A landscape with many valleys, sampled at points; each row gives a point and its height.
From any point a ball takes the steepest step (drop divided by distance) to one of its 4 nearest points. It stops when none of these is lower. Distance is the straight distance between rows; heights are no part of it.
Z_847 (h 230): [ 97 115 145 113 157 137 182 146 123  77 129 127 137  83 118  83  86 112
 127 200 118 151 145 110 131]
Z_594 (h 172): [163 114 129 101 132  74  96  82 166 158 112 109 179 121 120 143 142 139
 113 124 146 138 123 112 114]
Z_196 (h 188): [132 158  99 145 141 109  88 118 113 156 128 141 103 178 154 190 141 139
 165 115 146 126 109 177 109]
Z_768 (h 314): [186  95 148  72  75 104 104 126 152 187  81 115 194  90  94 138 148 184
 139 103 114 129 162  89  98]
Z_14 (h 206): [112 133 142 117 150 168 175 160 113 107 126 155 125  94  95  97  93 140
 145 165  93 147 146 133 125]
Z_712 (h 84): [104 142 139 144 151  98 168 105 142  96 161 124 122 117 128 115 118  95
  98 160 137 136 111 132 153]
Z_279 (h 82): [ 74 102  99 156 132 109 138 123 100 143 136 107 149 139 189 182 146 126
  94 136 134 112 130 132 129]
Z_177 (h 146): [111 150 123 170 139 146 130 155  94 129 152 153  84 179 156 150 132 103
 110 117 124 100  98 155 148]
Z_345 (h 62): [102 118  88 161 132 110  89 104 101 132 134  83 151 168 192 193 149 150
 120 102 154  95 138 124 111]
Z_142 (h 228): [118 116 151 110 165 172 166 158 117  81 145 136 142 110 104  73  97 118
 127 150  99 121 150 105 132]
Z_778 (h 327): [158 136 146 100 136 142 122 126 150 150 103 166  99 117  95 101 130 117
 141 112 114 145 101 105 153]
Z_620 (h 265): [ 96 126 162 136 128 122 193 124 136  43 166  95 136  76 101  63  60 114
 119 223 119 156 154 133 110]
Z_548 (h 161): [151 142 143 140 126 165  97 135 108 166 110 160  84 160 123 140 140 150
 144  82 109  95 111 117 154]
Z_978 (h 257): [118 132  88 133 130  94  65 106 105 167  98 137  89 182 194 200 146 122
 169 125 146 116 103 139 117]
Z_395 (h 68): [114 163 131 148 147 109 141 103 128  95 160 137  88 130 111 117 103 106
 124 153 133 156 103 171 144]
Z_309 (h 469): [126 163  99 162 148  92  96 104 114 133 143 128 100 197 161 165 144 110
 134 113 155 111  92 169 130]
Z_954 (h 283): [130 113 161  92 158 118 182 136 140  74 131 105 172  83  97  58  85 101
 115 190 130 142 159  79 124]
Z_984 (h 248): [150 129 174 119 138 123 151 120 137 128 124  99 205 101  82 119  94 171
 102 136 132 119 161 109 105]
Z_732 (h 236): [165 132 132 118 126 135  66 100 145 175 101 125 108 167 139 142 150 128
 144  72 122 110 109  98 144]
Z_992 (h 306): [153 155 124 116 144  85 102  90 162 139 123 130 132 142  97 139 124 134
 169 119 147 162 104 171  93]
Z_546 (h 155): [ 74 123 106 141 141 146 182 176 104  95 157 142 101 120 146 128 123 100
 107 165 114 138 122 155 147]
Z_717 (h 256): [155 126 150  52 153 208 150 204 140 107  99 185  94  87  84  19 112 129
 198 154 100 137 169 104 128]
Z_322 (h 76): [131 112 104 164 120 109  64  88 116 122 129  57 170 147 170 165 130 148
 111  74 170  52 147  74 122]
Z_974 (h 186): [ 87 131 120 146 139 135 178 180  95  90 153 161  53 132 159 106 121  54
 109 176 112 125  87 153 174]
Z_493 (h 113): [148 144 103 159 141 107  67  99 115 140 126 106 125 192 176 167 143 132
 140  88 155  83 115 121 130]
Z_724 (h 810): [182 137 127  79  85 111 115 119 169 161  86 153 117  70  51  82 141 131
 152 107 121 195 124 132 116]
Z_404 (h 786): [173 132 123  79  72 122 109 130 163 183  73 167 107  80  65 107 144 144
 182  89 125 196 116 141 112]
Z_17 (h 213): [146 128 113 107 122 104  62  90 131 166  89 113 138 151 141 180 150 160
 169 107 132 122 124 130  91]
Z_93 (h 137): [156 118 136 120 134 135 106 110 130 149 113 124 148 132 130 144 140 147
 122 101 125 110 133  87 140]
Z_163 (h 182): [129 148 103 143 139 109  90 120 107 156 108 135  87 177 175 182 140 111
 140 108 142 110  89 140 149]
Z_133 (h 81): [133 140 138 150 155  92 109  82 145 122 138 108 151 145 134 149 138 126
 102 112 151 113 125 112 136]
Z_844 (h 144): [128 131 137 141 125 163 122 145 100 155 105 169  83 153 154 155 128 123
 141 113 110 113  99 120 138]
Z_975 (h 64): [122 133 102 147 144  85  87  95 122 129 129  71 173 169 176 184 128 154
 124 124 168  94 138 141  93]
Z_300 (h 330): [165 143 115 112 100 133  57 114 128 197  70 150 100 163 129 166 148 167
 204  77 125 125 125 139 109]
Z_703 (h 162): [ 97 139 105 163 160  52 137  95 142 100 170  90 160 161 172 169 142 105
 110 161 189 117 126 155 108]
Z_668 (h 72): [ 86 128 115 180 144 109 173 113 120  85 188 111 155 143 171 139 128  94
  72 127 156 100 135 122 144]
Z_729 (h 176): [114 134 120 152 123 170 110 149  91 163 114 167  97 160 149 165 129 162
 151 109 113 110 116 144 132]
Z_606 (h 27): [155 142 150 116 102 184 116 153 137 168 100 173 110 117  89 119 122 168
 169  81  97 146 144 132 129]
Z_795 (h 223): [108 152 119 142 132 146 145 137 106 127 129 161  76 127 114 123 102 116
 142 147 115 159 104 177 135]
Z_2 (h 211): [ 74 140 108 170 134 105 177 144 112  92 192 120  90 161 162 133 142  67
  81 151 155 115 107 167 158]
Z_20 (h 233): [186 148 159 114 116  82 133  87 176 125 138  94 173 101  74  89 120 138
 103 133 149 155 129 138 101]
Z_399 (h 287): [188 131 155 104  92 157 112 144 153 161 111 162 102 121  64  80 165 145
 152  70  87 140 128 121 141]
Z_328 (h 231): [156 127 156 104 117 150 138 137 151 157 107 137 169  94  68 105 107 179
 138 117 103 143 156 129 118]
Z_531 (h 468): [149 157 153  89 110 159 135 145 143 103 103 159  68  79  65  41  93 110
 177 151  97 182 110 138 152]
Z_453 (h 580): [200 135 143  99  89 121  97 116 166 168 107 159 106 121  63  84 156 130
 141  80 115 158 109 127 129]
Z_651 (h 584): [191 157 137 117 105 122  85 106 158 173 110 144 111 140  75 113 152 139
 160  77 120 142 106 151 128]
Z_358 (h 413): [164 116 172 104 135 134 172 142 145  92 143 106 178  88  77  57 100 135
 105 145 111 108 160  78 131]
Z_205 (h 338): [164 141 152  91 110 111 128 107 173 100 112 122 123  75  72  58 109 106
 137 158 115 190 107 133 124]
Z_311 (h 87): [ 69 110 104 165 135  98 165 137 109  92 185  98 143 149 197 149 156  76
  64 130 165  97 118 107 152]
Z_469 (h 181): [133  98 150  91 122 170 135 158 128 158  87 151 172  87 106 131 111 168
 135 125  94 132 163  87 118]
Z_880 (h 234): [143 143 135 135 144  71 141  65 145 123 148  95 190 125 108 131 109 133
 110 169 162 139 138 144  98]
Z_3 (h 420): [165 130 167  92 118 171 137 168 150  76 125 125 106  79  55   5  97 131
 163 155  88 149 149 113 146]
Z_497 (h 90): [ 56  92  93 164 108 148 154 178  89 106 171  94 148 150 202 169 162 112
  61 114 144  72 139 117 142]
Z_37 (h 281): [143 137 116 115 128 102  72 104 130 160  95 140 115 150 152 170 145 144
 167 106 132 129 108 115 124]
Z_785 (h 42): [ 99 115 146 145 154 102 180 113 125  83 167 110 152 110 146 125 108  91
  82 171 139 123 132 107 143]
Z_501 (h 115): [ 41 104 100 147 101 105 199 158 121  97 187  84 139 133 184 160 185  82
  47 168 161 116 143 154 141]
Z_780 (h 210): [164 124 146  93 138  81 125  92 155 160 109 115 173  95  95 133 126 141
 129 142 148 152 135 121  92]
Z_658 (h 69): [ 94 122  88 180 115 143  87 133 105 137 151  93 135 175 186 197 145 154
 123  98 143  72 144 149 114]
Z_993 (h 78): [ 74  85 114 142 140 155 155 163  87 120 142 116 165 123 178 162 133 129
  99 144 119  90 155  96 133]
Z_514 (h 361): [162 147 157 112 110 119 129  89 165 113 121 123 127  74  59  60  95 136
 133 150 114 192 125 159 118]
Z_733 (h 173): [126 126 140 119 151 137 145 123 132 121 120 150 121 105 108 113 110 107
 128 154 113 153 112 120 135]
Z_173 (h 86): [ 99 123 108 176 139 152 150 150 105 108 170 113 129 163 167 139 142 112
  69 108 143  83 122 114 150]
Z_961 (h 750): [188 145 131  87  53 127  94 127 166 176  93 170 112 111  48  94 158 155
 182  68 119 182 124 162 110]
Z_418 (h 97): [143 127 125 140 146 103 108 100 137 123 144  78 199 140 132 150 123 166
 107 100 154  93 153 107 116]
Z_560 (h 151): [127 142 141 115 131 174 143 147 122 143 111 179 101 109  93 122 103 142
 168 128  94 161 119 146 136]
Z_579 (h 96): [ 82  85 127 145 146 129 170 148 109  96 157 108 169 128 179 143 138  98
  73 147 129  92 146  79 141]
Z_990 (h 238): [ 98 131 145 131 155 145 175 152 114  56 150 142  69 112 127  59  83  87
 137 185 107 137 117 126 157]
Z_222 (h 83): [ 87 143 147 153 152 109 171 106 144  68 179 115 132 113 130 111  93  98
 100 172 131 143 131 137 137]
Z_7 (h 57): [145 140  92 160 128 125  62 104 126 128 126  74 164 181 173 162 137 173
 131  61 163  58 148 102 119]
Z_770 (h 245): [107 137 125 106 147 180 151 169 102 131 103 183  79 102 132 113 106  99
 175 147 101 156 100 127 132]
Z_457 (h 80): [103 139  96 177 115 134  88 141  92 139 141 126  88 192 175 188 149 140
 123 104 141  96 112 162 128]
Z_44 (h 159): [119  90 113 131 130 145  95 122 111 159 100 122 153 132 170 177 133 160
 136 110 116  99 150  97 129]
Z_977 (h 102): [118 123 128 148 150 146 135 126 109 121 139 142 106 151 161 139 140 109
 107 113 133 109 108 100 155]
Z_952 (h 219): [139 115 152  79 136 143 146 128 140 126 102 155 135  71  82  88  95 128
 147 161 106 176 133 112 119]
Z_4 (h 131): [120 125 134 137 160 138 141 123 123 108 157 128 126 124 130 111 110 117
 100 129 128 119 121  93 151]
Z_852 (h 240): [ 84 112 129 108 138 131 186 150 124  70 125 141 117  77 130  94  87  89
 132 202 113 171 125 146 122]
Z_776 (h 285): [129 109 108 143 109 142  48 114 102 173  86 122  80 180 187 189 135 156
 164 100 136  86 124 109 132]
Z_944 (h 79): [ 76 121 131 154 137 123 189 134 120  82 177 107 169 106 133 139 105 115
  83 188 138 131 146 149 121]
Z_204 (h 291): [189 130 138  96  95 105 107 107 175 160 120 122 155  99  60  94 160 155
 122  92 116 153 139 126 113]
Z_314 (h 381): [176 101 137  73  48 132  89 144 161 195  73 165 150  86  86 118 162 173
 165  90 103 154 163 105 108]
Z_454 (h 98): [ 76 118 100 162 119 151 159 179  90 117 163 126 100 170 177 157 160  95
  82 126 129 104 115 162 148]
Z_547 (h 296): [111 148  99 143 134 119 123 143 104 147 126 160  72 159 148 162 127  96
 145 135 132 135  93 188 138]
Z_905 (h 138): [130 111 143 134 130 148 127 131 121 145 113 120 177 114 115 137 116 166
 122 116 116 107 161  97 114]
Z_264 (h 218): [149 124 152 101 144 198 148 176 129 128 103 170  98 107  85  65 117 139
 164 120  97 145 144 106 138]
Z_856 (h 312): [135 131 183 116 127  94 175  96 146  52 157  83 150  68 101  39  80 108
 104 204 133 164 152 105 128]
Z_338 (h 145): [ 72 121  81 154 118  98 157 156 114 118 167 119  99 160 195 171 180  83
  80 147 159 123 116 189 152]
Z_141 (h 290): [179 119 157  75 120 121 154 121 172 110 111 128 142  66  67  54 112 123
 115 150 103 161 131  96 128]
Z_40 (h 859): [189 156 129  89  64 100 108 111 168 143 110 144  84  86  35  63 144 120
 170  98 131 206 102 170 119]
Z_981 (h 91): [ 85 137 100 153 125 151 140 166  92 148 138 168  69 163 166 172 143 113
 111 139 126 123 102 189 142]
Z_987 (h 141): [ 70 113 115 149 132 116 212 162 108  67 189 116 106 125 163 120 148  60
  79 174 141 126 115 148 161]
Z_517 (h 106): [ 81  96 113 152 135 189 156 194  83 121 139 142  91 162 202 154 157 103
  87 130 117  85 127 123 150]
Z_948 (h 44): [146 122  95 151 124 111  45  99 123 139 109  74 163 176 169 181 149 172
 168  95 146  79 153 120  93]
Z_216 (h 116): [124 125 133 152 146 167 126 139 118 136 135 124 141 135 136 144 122 140
 113 106 120  91 137 109 130]
Z_277 (h 343): [168 145 101 150  98 142  31 118 110 154 106 104 100 212 162 179 151 167
 200  62 143  72 131 134 109]
Z_286 (h 110): [ 72 122  95 162 134  87 153 112 118 114 163  97 157 149 172 173 148 117
  90 153 165 121 137 178 110]
Z_899 (h 121): [113 124  95 136 141  92  74  91 135 146 115 101 149 156 186 197 148 136
 139 128 168 121 127 123 106]
Z_817 (h 114): [146 114 149  98 124 169 114 135 137 175  98 166 114 120 119 137 138 154
 156 101  97 136 126  97 133]
Z_953 (h 239): [160 132 136  99 121 117 117 111 157 159  93 140 158  95  66 121 129 156
 137 114 119 167 136 141  99]
Z_538 (h 167): [113 129 146 150 149 139 162 118 125 115 152 119 159 129 110 121 102 140
 109 133 119 127 142 130 123]
Z_877 (h 237): [171 113 136 106 103 104  78  99 149 176  98  97 190 117 118 154 139 177
 137  93 130 113 150 101  98]
Z_317 (h 244): [113 123 138 131 156 190 166 182  99  95 133 165 106 150 135  94 121 113
 126 135  98 102 138 108 157]
Z_349 (h 235): [138 129 154  98 143  97 153 103 153 123 114 130 153  65 106 104 101 120
 123 169 130 183 120 133 110]

Two balls start at each pair of points below. Name the first point that both come to, or write never.
Z_538 / Z_328 => Z_216
Z_877 / Z_905 => Z_216
Z_984 / Z_768 => Z_216

Where does a ball stop that starts at each point below?
Z_954 => Z_606
Z_974 => Z_785
Z_338 => Z_785
Z_141 => Z_785
